Each row is a point on a landscape with many peaks, with its height.
From any point a climber steps to the highest of the 2 points nearest to it. It stops when none of these is higher. Distance is the straight distance between rows; heights are no part of it.
buv h=0.79: [ -8  -5  12  -2  12 -11  -6  -2  11  -5 -15   5 -11  -5  17  11   3  13
   2  17   6  -1 -14  -3 -14  20  -3]
Fivup h=1.10: [ 14 -23   7   6   3 -11   2  -8   8 -26   3  12  -3   6   0   3   0  -4
  -3  23  10 -10  13  13  -3 -10  14]
tula h=2.22: [  5 -10  18   1  11  -4  -1   1 -11 -26  -7  10  -2  12   2   5  -6 -20
   1  11   4 -11   9  29  11  -3  16]
gagu h=2.12: [  5  15   4  10  -1  14   4  -2 -21 -11   8  -2   0   3   5 -13  -5 -14
   1  -7  -5  -1  15  18   5   0   5]
Taga h=0.74: [-18  -6   7 -11  13 -19  -3  17  22   6 -13   9  -5  15  -6  18   3  14
   0   3 -16  -5 -10  -5   0  10   2]
tumos h=0.80: [-17   0 -13 -10  -4   9  14  -8   3  23  18  11  11   2 -21   8   3   8
 -10  -9 -29  -1   2 -29  -2   6 -11]
vanif h=0.32: [ 14 -19  -4  -3   2   0 -14 -14   0 -14  -8 -13 -18 -11  12 -18  10 -19
  11  26  37 -19  10  16   7   5  -4]
tuk h=2.21: [ -1   0   8  -7   7  -6 -12   2   6  -1   1   6  -2  11  -9   1   2   3
  -4   6  -5  -5  -2  11  19  13  11]
Puf h=0.99: [  5 -18  12   7   6 -17   5   0   1 -12   1  13  -5  16  -3   9   0  -2
   0   9  -4  -3  11  12  -4  -2  17]
Gekuv h=4.22: [-21   4  17  -7   0 -17  15  10   5  16   1   2   9  12 -17  18  -2  -3
  -1   1 -21  -1 -29 -29 -14   1 -13]
kuzo h=3.19: [ 11  -9   8  -4   1 -12 -14  -7  27   1  -3 -10 -12  -9   6   1   9   0
   5  14  30   2  -5   8   0   1   6]
garo h=3.15: [-21  14  -5   9   1  -3  16  -6  -6   9  -4  11   3  11   2  14   2  20
 -21 -12 -20   0 -17  -4 -24  -9 -17]
Geto h=2.91: [ 17   7   9  -1   0  -1  -9  -5  27  14  -2 -12  -6  -8  -1  -8  12  -7
   1   0  20   6  -6   8  -2   2   5]
Furo h=3.24: [-15   4  -6 -20  -4   2  18   1  13  39  11  -4  21 -12 -29   5  -2 -15
  -3  -3  -8  -3 -15 -35  -6   3 -17]
maza h=1.69: [-22   4 -15 -11 -14  -2  26  12  -1  24   1   1  28  -6 -15   9  -9   1
 -11 -17 -17  -1 -14 -37  -4 -12 -25]
felif h=2.46: [-14   0 -22  -5  -8   0   9   6  -5  16  -5   5  24   7  -6  10  -3  19
 -22 -23 -33   3 -12 -15  -2 -15 -19]
zoto h=4.20: [  9  18   0  -5 -11   9  -1  -2   0  19   9  -2   4  -2   0 -17   0  10
 -13  -2   2   4  -3   6  -7   2  -2]
gadet h=0.43: [ 16 -16   1   2  -3  -1 -10 -13   1 -12  -5 -13  -6  -8  15 -17   6  -3
  12  22  29  -9  -2   4 -10  12  -4]
Dop h=2.83: [  8 -29  -8 -11   7 -13 -14   5  12 -13  -1  -5 -15  -5   2   6  -4 -12
   8  21  21 -16   1  29  20 -20   1]
govuv h=3.53: [  1 -13  -2 -12   8 -16   3   9  18  -2   0  -3 -25   9  -2  12 -10  -5
   4  12   5 -11  11   7  18  -9  12]
tiven h=1.11: [  5 -18  -4  18  -3  -1  -1  -7 -13 -37  -4  -6  -8   3  19 -14   5 -17
  21   7  21  -8   8   0  -7   8  -1]
todov h=2.75: [  2   7 -23  -2 -11  22  -9   0 -17   2  -1  -1  19 -15  -4  -6  -7   3
  -4 -28 -12   9  -6  -6  15  -4 -15]
rol h=3.57: [-12  13  -1   8   4   6  11  -4 -11  -1  -6  16   6   2  12   3   4  25
 -12  -5 -20   8  -8  -2 -16   1 -12]
Kemip h=1.93: [ -7   2   2   2  12   6 -11   1  -3   8  -3  13   9   2  -7  12   8   6
   0 -11 -16   2  -8 -11  10  25   9]
Minu h=4.80: [  2 -14  -4  22  -2   0  12  -8 -13 -38  -5  -4  12   3  36 -18  -2  -5
   5  -5  -7 -11  17  11 -14  -6 -17]
Ruma h=3.87: [  3  15  -8  -1  -7  17   3  -2 -13  14  10   2   1  -3   0 -16  -3   6
  -9 -10  -1   4   8   5   5  -4   4]
lopa h=4.01: [-12   6  11 -11   1 -13   4   9  18  23   4  -2   2   4 -15  13  -3   0
  -1   5 -14   8 -19 -25  -4   7  -8]
lipor h=1.36: [ 13 -29  -3  10   7  -2  -2 -14  -2 -29  -5  12  -5  -4  14   0   3  -9
   2  24  22 -27  10   4   3  14   3]
mosuz h=2.04: [  6  21 -22   3 -14   9   1   8 -11  10   7 -17  -9 -12  -7   1 -12  -7
   0 -14   7   6   9   7   2 -19   2]
sut h=2.39: [  9  15  -5   9  -8  15   4  -5 -13 -14   1  -6  11  -4   9 -21  -2  -1
  -4 -16 -10   1  10  15   6  -7 -11]
Ramu h=1.59: [  6  -5  10  15   6  -5   0   2 -16 -23  -7   5  -2   8  21  -1   9  -3
  16  -1   0  -3   9   8  -5   8  10]
ruz h=4.62: [  7  17   7  -4  -6   4  -1  -4  11  21   2  -6   8  -4   4  -8  -1   9
 -12   1   9   4 -19  -2 -15   1  -9]
rup h=1.30: [  0  -1   6  -5   7   2   0  11 -16   7   9  17  -6   5 -19   4   3 -18
   3  -2 -10   7  17   2  21  -7  20]
fus h=2.82: [ -7   4 -16 -21  -7   7   2  -3   5  35  17  -7  21 -13 -21   4  -6  -8
  -5  -8  -1   6 -13 -32   1  -4 -12]
duf h=4.59: [  1  -7  -4  17   3 -11  15 -12  -1  -6   3  10   0  10  14   8   2  19
 -13   6 -13  -2   2   5 -25  -8   0]
Sidaf h=2.07: [ 10  -7  14  16  11  -4   6  -3 -24 -26  -4   5   1  11   5   0  -5 -27
  -2   3   0  -4  10  23  -2  -5   7]
fil h=2.58: [  2  18 -10   6  -8  26  -6   1 -12   5   6  -3  -3 -14 -20  -2   4 -18
  12 -15   2  13   8  -3  13  -6   4]
veza h=2.06: [ -9   2   1 -10  13   2 -11   9   2   9  -5   9  -1   7 -14  10   2   3
  -2  -4  -9  -3  -4   1  22  21  14]
Vilud h=1.23: [  7  -7  16  -2   7   3  -2   1  -5 -25  -2  -8  -1  -4  16 -28   8 -23
  23  16  15  -5  12  14   1  10  -4]
tute h=1.95: [ 13  15  10  -1   6   9  -9   3  -4  -5  -1  -8  -8  -9  -1 -11   4 -21
  13   2  10   2  10  17  13  12   9]
pek h=2.85: [  4 -12   2   4   3 -11 -17  -8   5 -22 -10  -9  -9  11   5   9   0   0
   0  10  22 -13  -7   6   4  14   5]
teli h=2.67: [  3  14 -13  -9 -11  12   1   7   6  38   8  -9  11 -15 -13  -9   6  -3
  -6 -15  10  13  -2 -13   2 -15  -2]
gukiz h=1.00: [ -1   2  17   1   7   0  -2  -2   2 -15 -10   7   0   1  20 -15   7   8
  12  18   1  -6   2   8  -9  25  -1]
pigir h=2.41: [ -1  -7  12  -8  12 -10  -7   4   8 -13  -4  12  -5  11  -5  -2  -6  -1
  -4  12   7 -15   2  26  18  -1  15]
vor h=3.72: [  3  -6  10 -15  -5 -16  -9   9  25   3   4 -10  -9   5 -15   3   4  -2
   5  14   5   6   0   4  12 -12   5]
pame h=2.87: [  2  17 -11   4  -7  17   8  -3  -8  -2  -6   2  14  -6  16 -20  -6  15
 -17 -15 -20   1   9  16   7  -4 -20]
masek h=0.52: [  8  -1   7   2  -3   2 -13  -9   1 -17  -1 -19  -2  -3  16 -12   3  -4
  16   7  25   2  -6  -3  -8   9  -3]
mef h=0.82: [-10 -13   0  -1   9 -22 -10  15  16   0 -14   6  -6  13   2  19   4  11
   6   2  -7  -4 -11   8   1  11   9]
bogat h=0.97: [-11  -7  -8  -9  -4   2   5   4   1  14  11   7   7  15 -25   8   6   5
  -2 -12 -24  -4   5 -23   9   9   5]
Lod h=3.23: [  4  -2   8   9   4 -17  -8  -9  12  -7  -3  -3   0  14   3  17  -6  11
  -5   2  -1   1 -15  -2 -20  12   5]
lubin h=3.84: [ -1  14  -1   8 -10   8   3  -2  -4  -5 -10  -6   3  -8  25 -12  -9  14
  -4 -15  -2   5  -7   1 -13   4 -19]
vobat h=3.55: [  6   4   0  -5  -1  -8   2   4  13  14   5 -14 -19   0  -6  -5   4  -9
  -3   7  11 -10  15  11   1  -4  16]
fif h=1.57: [ 21   7   3  16   1   3   1  -9  -5 -17   5  -9  -6  -8   9 -11  -4 -19
  10   5  12  -4  14  24  -6  -4   1]
vop h=4.75: [  1 -15   4 -11   3 -16  -8  -9  20  -4  -3   4 -13   9  -1   9   0  14
  -8  28  11 -10 -11   0 -10  -1   3]
pori h=4.04: [ -3   8  10  -5  -2 -16   8  -9  29  15   1  -4 -12   4  -2   8   0   2
  -8  13  13   1 -20 -19 -15  -4  -6]
peza h=3.26: [  6  14   0  -4  -9   2  -6  -1  -4   5   8  -8 -17   4 -12  -6   5 -11
   2   5  16  -3   9  11   9 -11  17]
Lefov h=1.08: [  4 -19   1  13  -2   3  10 -20  -7 -33  -1   5  12   0  22  -8   8  10
   0  23  12 -14  10   2 -17   5  -9]
Ras h=1.73: [-16   2 -23 -14  -8  17  11  -3  -1  20   0   8  27 -13 -10   8 -13   8
 -26 -25 -13  -1 -14 -27   8  -4 -18]
nakur h=4.31: [-13  -9   4 -18  10 -19  -5   7  32  -5  -8   2 -10   9  -6   8   2  15
  -4  26   5 -12 -12  10   5  -5  -4]
kuzam h=0.83: [  5   9  -3  18  -5  11  -5  -7  -8 -23   0 -14 -20  -4   5  -7   6 -19
  22  -4  22  -2   3   5   3   3  -2]
Figu h=5.79: [  1 -21  -1  21   3  -5   9  -9 -18 -41  -6  -9  12  11  25 -15   4 -11
   7   6  -1 -18  18  11 -14   5  -5]
Bipo h=4.21: [-10   2 -14 -10 -17   4   9  11   1  23  14 -15  14   0 -26   5 -11  -7
   3 -10  -8   6  15 -23   3  -5  -2]
Manu h=1.48: [ -1  -5  13  11  10   5  -4   5 -21 -18  -5   6  -9   5   2  -1  10 -13
  13  -2  -3   0  10   9  16   3  14]
mumu h=0.57: [-13  -3 -24 -11  -1  19   7  -8   0  25  13   8  13  -8 -23   1  -3  -2
  -7 -11 -12  -3  10 -22   8   8  -4]
zok h=2.99: [ 11  12  -6   4 -11  11  -5  -2  -7  -2   7 -18 -21   0  -2 -10   9  -9
   3   4  26  -3   1  15  -3 -17   7]
muz h=3.88: [  6  -1  -3  22  -9   2   3  -9  -7 -35  -6  -4  10  -1  22 -15  -1   7
   1  -8  -4  -1   4  11 -10  -9 -17]
davo h=3.99: [ -9   5  -3   7  -3   8   9  -1  -3   1 -12  17   3  -3  12  -1   5  31
 -14 -16 -26  12  -7   3  -4 -13 -16]
gutel h=1.37: [ 22  -7  -7  14  -5  -3  -3 -17  -3 -20   7 -10  -9  -3   8  -1  -9 -15
   0   9  14 -10   9  14  -7  -2   2]
poguv h=2.35: [  1  13   7 -22   3   0  -5   2  14  35   2  -1   6  -6 -19  -5   3  -2
 -10   8  -2   3 -13  -9   1   7  -1]
Dalon h=5.14: [  1 -24   9  10   8   0  13  -7 -18 -41  -6   0  15  13  25 -15   1 -25
   3  15   9 -24  19   6 -10  11  -3]
nupa h=2.43: [ -2  -4  -9 -28  -1   5  -2   2  11  33  14  -9  16 -11 -30   3   0 -16
   1   1  -1   3  -1 -24  12   9  -1]
segu h=4.86: [  9   0  -3   4  -8  -3  11  -7  14  11   6  -3 -17  -4   9   5  -5   6
  -3  -4  17   3   4  -8  -8  -7   7]
Gakud h=1.25: [ 10 -23  -1  16  -1   2   4 -20 -12 -35   2   5   1  -1  18 -12   5  -9
   7  13  23 -20  14   1  -3   5   0]
taril h=3.30: [-15  15  15   7   9   2   5  -8  -5   0  -5  16  -3  -5   6   3   3  20
  -8   8 -13   7  -8  -4 -24   6 -13]
Kunon h=1.21: [ 15 -18   2   2   3  -5  -7  -9  -2 -20   0  -2 -12   1  -2   4  -5 -16
  -1  23  19 -14   8  19   1  -9   9]
repev h=3.03: [  8  -5   1  13   3 -13 -13  -8   0 -17  -6  -9  -7  12   9  11  -6   3
  -1  -5  10  -6  -9   1 -11  10  11]
nad h=2.05: [-20   3 -23  -9  -5   7  14  -2  -4  19  -1  12  21  -4 -12  17  -2  12
 -22 -19 -25  -1 -19 -33   1  -8 -25]
fatuf h=3.45: [  9 -12   5  -6   5 -13 -20   2  22 -10  -6  -9 -15  -4  -8   9   6  -7
   8  14  20   5  -5  11  14 -10   6]
ruzev h=3.25: [  4   2  -5  24  -3   2   0  -9 -18 -28  -7  -8  12   9  19  -5   1   9
   3 -17 -16  -1   6  15 -10   1  -6]
betam h=4.37: [  1   3  -7  16  -4   4   2   1 -25  -8   2   0   5  11   4   0  -5   5
  -8 -15 -20  10   3  16   2 -15   2]
Sivi h=3.65: [ -4   5   8 -13   6   0   4   3   4  17   6  11  -8   2  -7  -5   2  10
 -10  15 -11   2   2   1  -7   0   2]
roki h=4.28: [  3  10  -4 -11  -7   8   6  11  -4  23  13   0  -6   1 -11  -8  -6  -3
  -3  -1  -2   1  20  -1  11  -7  13]
nal h=3.41: [-12  -4   6 -31   0 -10   2  19  22  32   1  -7   0   0 -26   5   4  -3
   9  12  -6   4   0 -22  18   3  -7]
Muv h=2.36: [  5  20  -7  -1  -9  11  -4   7  -5  26   6 -18  -3 -15 -11   0  -1 -10
   1 -13  20  13   1  -1   1  -7   7]
veku h=4.58: [ -4   7 -11   1 -14   2   8   8   1   4  -8   8   6  -3  10   4  -8  24
 -16 -22 -12  11  -9 -10   0 -19 -15]
met h=3.04: [ -1  -1  -7  10   3  17   0   8 -35   0   1  12   8   0  -1   3   6 -10
  12 -19 -15   9  12  -2  10   8  11]
Gipar h=1.40: [ -7  -2   5   2  11   0  -8  17 -13  -8  -2   7 -13  -1  -7  11   7 -14
  13  -6  -1   4  12   4  17  -4  22]
let h=3.43: [ -4  -3 -19   4 -10   3  -1  10 -16  13   9   0  14  -7 -18  11  -6  -2
   3 -26 -21  12   6 -17   2  -7   1]
Zan h=4.23: [-12   1  -5  -7  -2  -3   1   8 -11  23   8   3  12  12  -9  11  -4  15
  -4 -11 -20   8 -11 -22 -14   1   0]
zaka h=3.86: [  5  -6  -2  -2  -6 -11   5   3  15   2   9  -7 -17   9  -7   8  -7 -10
   2   6   4  -3  20  -1   4  -5  15]
kule h=2.10: [  9  10   7 -11   8   3 -14   8   1   8   2  -4  -3 -10 -10  -2   2 -15
  10  -2   7   8   1   9  15   8   8]
kigu h=4.72: [-22  14   0  -2  -4  -2  13   8  -5  25   1   8   8  -1  -1  10  -2   7
 -13  -8 -13   7 -27 -32 -12 -12 -19]
ven h=4.76: [ 13  -2  13   6  10  -3   3  -5 -12 -11   4   7   3   0   9  -8  -9   2
  -2   6 -10   3   9  15 -11   0   5]
maba h=2.80: [  3  20  -9  14 -10  20  -5   5 -21 -13   1  -4  -2  -8  -4  -2   2  -9
  12 -22  -1  10   1   3   7  -8  -3]
kogop h=3.02: [ -9   5   9  15   8  -2   5 -10  -4 -16  -8   6   3   1  15   3   5  16
  -3  10  -3  -2 -14  -2 -31  20 -14]
feve h=4.05: [  6 -16   0  22   3  -5   7 -11  -8 -16  -3  16  -8   8  19   3   2  16
  -1   8   3  -4   6   1 -20   5  10]
duvud h=4.78: [ -1 -31  13   7   7  -1   2  -3 -14 -46 -17   3   7  10  19  -7   8 -26
  17  16  19 -25   9   7   1  10  -2]
satu h=3.81: [-10   2   5  -3   7  -1   7   4 -10   4   7  16  -1  10  -5   4   5  13
  -6   7 -15   2   5  -6  -5   4   7]
lole h=3.94: [ 17  -6   2  11  -9   2   0 -12  -9 -15   3  -1  -3  -9  21 -17   5  10
   4   6  19   4   5   7 -13 -10  -2]
ded h=3.22: [ -1  -1 -15   9  -5  10  -6   5 -25   7  10   8   7  -5 -13   7   5  -3
   8 -21 -15  13   4 -10  12  -8  11]
loza h=1.12: [  4   1  15   0  -1   7   1  -1  -6 -15   0  -1   6  -2  19 -30   4  -4
  13  12   5  -1  10   8  -7  14  -5]
Fopi h=4.77: [ -6  14   2 -12 -10  -3  18   8  21  31   8 -12  -2   1  -9   2  -7   2
  -5   4   2   1   1 -19 -12  -5  -5]
sep h=0.65: [-10   6  13  -7  18  -9  -7   5  18   8 -12  14  -5   0  -9  15   4  11
  -1   7 -11   3 -21  -2   0  13   2]
mogup h=5.39: [  9   5   5   9   0   0   9 -16   0  -7   2   7   0   6   9  -5  -8  16
 -13   8  -6   3   5  13 -15  -2  -1]
fasa h=3.79: [ -8  -2   2 -21  10 -12 -15   8  31   6  -9  -9  -7   3   0   3  -4   8
  -4  18  14  -4 -14  18   8  -1   0]
ler h=2.65: [  0 -11   5  -7  13  -9 -19   1  14 -19 -11   0  -7   7   6   7  -2  10
   1  14  15 -16  -7  17  13   6   4]
mibak h=2.98: [ -5  14  -7  -8  -6  10   3   2  -3  30  12  -5  16  -9  -7  -2  -7   2
 -10 -13  -3  11 -13 -22  -2  -9  -5]
Buve h=2.34: [  5   3 -25  -6  -6  23  -6  -8 -19  14  16   1  11 -14 -17  -4  -7  -1
  -5 -19 -14   7   1  -3   9  -3  -7]
tum h=1.31: [ -5  -9   6 -11  13  -3  -4  19  -8  -2  -6  10 -14   3   2  10  -2  -2
   6   4   1   3   9   7  22   0  23]
Nor h=4.44: [-19   6  -1  -3   6  -7   5   7  -8  24   4   7  16   7 -16  18   0   5
  -9  -8 -22   5 -25 -31 -15   3 -14]
zaso h=3.14: [  8 -22  -1 -14   6 -19 -12   7  28  -4  -3  -6 -13  -5   2   6   5  -3
   7  23  16  -3  -2  22  12 -21   3]
tupoz h=5.38: [ -3   7  -9   1 -16  -6  14   2  12  15   8  -6 -10   4   0   4 -11   7
  -9  -5   6   4   1 -14  -8 -15  -1]
mavi h=1.78: [ 16   3   5   6   4   3  -1  -5   6 -11  -1  -7 -22 -11   2  -7   5 -26
  10   9  22  -5  12  20   8  -1   9]
sutaf h=0.71: [  4   3   6  11   0   0 -15  -3  -5 -18  -4  -9 -19   0  -2   8   5  -8
  18  -4  19   5  -5   4   8   5  12]
sero h=2.78: [ -2   1   5  14  -1  -1  -2  -9  -7 -20  -7  -3   9   6  19 -10   5  16
   5  -3  -1   0 -13   0 -22  18  -8]
sapu h=3.73: [-13   4  12 -25  -1  -6  15  11  20  32   2  -5   7  -3 -25   8   1  -7
   5   4 -10   3 -11 -30   3   4 -17]
tofas h=3.40: [ -6  17 -11  -1  -8  21   8  -7  -3  12   1   8   5  -8  10 -12  -6  16
 -17 -16 -13   3   2   3   5   1 -14]
veb h=3.98: [  4  -3  10 -16  -9 -18   3   9  30  21   5 -16 -10   7 -13  -4   8  -1
   0  13   8   1   3  -5   0  -8   3]
reb h=1.32: [  3 -12  11  -3  11  -1  -5   3  -5 -32 -10  -8 -11  -4  13 -19   6 -36
  22  21  21 -13   9  17  12   5  -9]
tufet h=3.16: [-10  -9 -27   2  -4   4   1   2 -16  14   7   6  24   2 -12  16   0   9
  -3 -32 -32   8   2 -17   0  -5  -1]
leso h=3.78: [-11  -2 -19  -2 -19   1  13   8   1  16   7  -2  14  -3 -22  10 -14   4
   3 -21 -18   8  10 -23   5  -9  -6]
lebe h=0.92: [ -1 -15   4   4  13 -19  -4   4   0  -8  -9  15  -1   8   7  14   3   8
  -1   5  -9  -8   2   7  -5   9  17]
Nid h=1.47: [  6 -21   9   8  10  -7   2  -1  -7 -25 -14  11  -7   6  23  -1   3  -7
   5  11  13 -15  10   9   3  11  12]
robit h=0.61: [  7   6   9   4  -3   4  -9  -8   1  -3  -4 -16 -10  -5   8  -3   1  -1
  12  -1  21  14 -12  -7  -1   6   5]
ses h=0.96: [  3   3   0  16 -12  10   5  -3 -10 -27  -2  -9 -11   0  16 -20   5  -7
  20  -6  13  -2   8   1   0   2  -3]
kof h=5.08: [  6  10  13  -6   0   1  -2 -11  17  12  -2  -3  -3  -7   8 -11   8  11
 -11  13  22   2 -18  -2 -21   3  -6]
zumu h=4.50: [  3  10   1  14 -10   7   5 -14   3 -10  -3   1   6   1  17  -9  -8  24
 -14  -1   2   4 -11   7 -17  -7 -15]
Bas h=1.83: [  1   5  12   9   7   3 -12   1  -5   0  -3   8   7   0   1   6   6   7
   7  -8 -12   7  -8  -3  -1  13   3]
Regi h=3.44: [ -2  19  -3   9  -7  11   3   2  -9   7  -5  -8   9  -8  10  -1 -14   6
  -6 -21   1   8 -12 -12  -4   5  -9]
Pufo h=2.47: [  8  13 -10  21  -9  13   0  -2 -20 -23  -5  -7  -8  -5   4  -6  -3 -11
  12 -10   3   6   6  18  -3 -20  -9]
seleb h=1.68: [  3  -1   3 -11  13   0 -13  15   9  -4 -10  -3  -7  -8   5  -2  -1 -13
   7   8  15  -9   5  33  30  -8   8]
vuniz h=4.69: [ -1  11 -14  -4 -11   4  -1   6  -2  21  14 -10   4  -2 -25   3 -13  -7
  -6  -8  -3   4  16  -8   8  -3  10]
tagaz h=3.77: [  4  -1  -6  24  -2   4   7  -3 -26 -20  -9   0  16   7  17  -4   4   6
  -6 -21 -25   6  11  22   1 -16  -5]
duva h=2.53: [  3 -10   1  17  -6  -1  -4  -9  -7 -36  -2 -15   5  11  18 -10   4   8
   8   1   9  -6  -5  -2 -20  16  -8]
bib h=4.46: [ 12  -3  15   1  10  -4  -4   2 -12  -2   6  17   5   0   2  -3   0  -7
   1   5 -16   9   9  13   3   7  14]
kove h=2.73: [  2   4   1 -29   8  -5 -11  13  22  28   0  -5   1  -5 -19  -4   8   1
   0  11  -5   2  -7   8  16   3  -1]
nugim h=1.94: [  1   7  11  19   4   9  11  -6 -26 -26  -2  -5   1   6   8 -15  -3 -24
   8  -6  -1  -7  14  20   3   0   2]
nuri h=0.39: [ -4   6  -6 -16   1  17  -5  -7  -4  20  12   8   6  -4 -17  -1   0   3
  -5  -8  -7   0   5 -11  14  14   5]
tuvel h=3.47: [ -8  11   9   7   8 -15   4   0  11   4   1  -3   1  11   1  17 -12   9
 -11   1 -10   2 -18  -8 -18   6  -2]
Pil h=3.21: [ -8  17   1  -2   0   0  -3   7  -7  18   1  -3   8  -3   2   7 -12   2
  -6 -11   2  12 -17 -21  -5   8   4]
lopuz h=3.93: [  0   3   2 -14   2  -2  10  10   9  27   7   1 -11  -1  -7  -7   2   4
  -5   9   2  -1  15   2   0   2  10]
zigap h=1.71: [  4  -4  12  15   5  -1  -1   0 -13 -18  -4  11   6   0  12   1  10   6
  14 -13 -11  10   3   6  -5  15   8]
zifin h=2.81: [ -8  -3 -24   7  -7   0   4   1 -17  10  -6  10  19   7  -1  13   7  19
 -16 -30 -34   5  -7  -8   1 -12 -11]
gebil h=4.34: [  2   2   9  -5  -8 -10  12   1  32  27   3  -6 -11  -1  -5   0   2   4
  -8  12  13  -3  -2 -15 -16  -9  -6]
rez h=0.89: [  1   0  16  -3  13  -6  -3   0  10  -5  -9   8 -12  -7  15   1   3   6
   7   9   3   2  -2   2   1  16   4]
gozik h=5.28: [-13  16  -4  -1  -6   8  12  -3   3  14  -6  15   9  -8   2   2  -3  16
 -20 -14 -12  11 -24 -17  -8 -17 -25]
puli h=2.32: [  7   9   5 -14   6   2 -18  10  18  16  -5  -5  -4 -13 -11  -5   5  -4
   0  10   6   4  -1  16  22   8   7]
fuzi h=1.29: [ -5  -5 -32 -16  -9  21   6  -9   2  20   3   1  28 -22 -15   4 -15  -1
 -20 -27  -3   1 -10 -20  11 -13 -15]
kerar h=3.51: [ 19  -3  -7   8 -11  10  -2 -10  -7 -12   4 -11 -10  -8  15 -20  11  -3
   3   4  30  -5   8  14 -14 -17  -3]
vidur h=3.08: [-12  -1   6 -30   6  -9 -12  16  23  20  -4   1  -2   5 -17   1   4   7
   2  14  -6   3 -14  -5  18   0  -7]
pana h=5.65: [  6   0   8   1   2  -1  -3 -20  15  -4  -7   0  -3 -11  14  -5   3  10
  -2  26  21  -7 -13   1 -23  12 -12]
muka h=1.46: [ -1  -8   9  -7  10  -1 -10   6   2 -24 -14  -2 -12  -5  13  -7   2 -19
  16  13  24 -12   2  32  27   0   0]
Fub h=1.75: [ -8  -2   0 -15   4  -4  -4   7  19  28   3   9   6  -9 -21  17  -3  -5
   7  -5 -10  11   9 -19  17  12  10]
Tifot h=4.38: [  7   4  -3  15  -7   1  -1   0  -8 -11   5  -5 -10   4   2   8  -7   0
   5 -12   1  11   6  -1  -5 -10  10]
minib h=1.09: [ -7 -11   3 -11   0  -8   6  10   6  12  11   7   3  10 -25   2   5  -1
   5   2 -28   1  10 -12  15   2   5]
Lepor h=3.01: [ -3   8 -14  11 -12  19  -6   3 -23  -7  -1   0  12  -4  -3   5  -4   2
   1 -32  -8   9  -4  -4  13  -7  -2]
Geni h=3.74: [ -8  11  14   2   3 -10  14  -8  15  10   1   2  -6   5  -1  11  -7   4
 -13   6  -2   1 -21 -14 -26  -5 -13]
zim h=4.00: [ -5  -4  -2   2   0  -8   5   8 -13  10   7   6   5  13  -6   4   0  13
   0  -4 -25  10   4  -5 -10  -5   8]
ziz h=1.22: [ -1 -10   1 -18   9   6  -3   8  -4  13  10  18   2   1 -19   2   5  -6
   9   4 -13   7  12  -7  24   0  14]
Nako h=1.92: [  4   7   3  -7   4   0 -10   6   8  17   2  -6   5 -12 -17   9  -7 -14
   6  -5  -3  12   9  -6  16  13  15]
goz h=1.96: [ -6  -1  -5 -20  11  -4 -15  22  15   7  -6  -7  -7  -6  -3   0  -1  -5
   8  10   6   1  -1  23  29  -8   5]
Muba h=4.43: [ 10  -1   4   9  -4   5   6  -9   4  -3   1   4 -18   2  15  -2   0   4
   2   2  16  -6  16   1   0   0  12]
gakop h=4.12: [  0  -3  -3   5  -5  -9   1   8  -4  -1   6 -11 -15   8 -11  11  -7  -3
   4  -6   1   7   9  -8  -1 -12  14]
sevo h=4.81: [  0   4  -8  14  -4  -3   2   4 -12  -2  -2  -3   0  11   9   6  -7  14
  -8 -15 -16   7   1   2 -10  -7   5]
tilo h=5.13: [  7 -13   4   1   4  -2  -3 -17  15 -13   0   1  -5  -2   5  -1   8  14
  -5  29  16  -9  -3   4 -15   3   0]

Call two points neighbours if one is among the 2 nearest of the other. Go from one point of each pair to the other, from neighbour to neighbour, staying as high as possible. Name the lowest point that can't be avoided.
Figu and fatuf => ruzev
mibak and vuniz => fus
vuniz and gozik => Sivi

Where does a climber stop that starts at each point below?
Kunon => gozik
ses => tupoz
goz => gozik
Nako => gozik
fuzi => gozik

For each start below, name every point that the climber comes to, in order.
mef => lebe > Puf > Fivup > Kunon > gutel > fif > mavi > tute > kule > puli > kove > vidur > nal > sapu > lopa > Gekuv > Nor > kigu > gozik
gukiz => loza > Vilud > reb > muka > seleb > goz > puli > kove > vidur > nal > sapu > lopa > Gekuv > Nor > kigu > gozik
vanif => reb > muka > seleb > goz > puli > kove > vidur > nal > sapu > lopa > Gekuv > Nor > kigu > gozik
mumu => tumos > bogat > minib > ziz > rup > Gipar > Manu > Ramu > zigap > Bas > Kemip > veza > tuk > pigir > ler > pek > repev > Lod > tuvel > Geni > pori > gebil > Fopi > tupoz
masek => robit > sutaf > kuzam > ses > tiven > Gakud > lipor > Nid > Ramu > zigap > Bas > Kemip > veza > tuk > pigir > ler > pek > repev > Lod > tuvel > Geni > pori > gebil > Fopi > tupoz
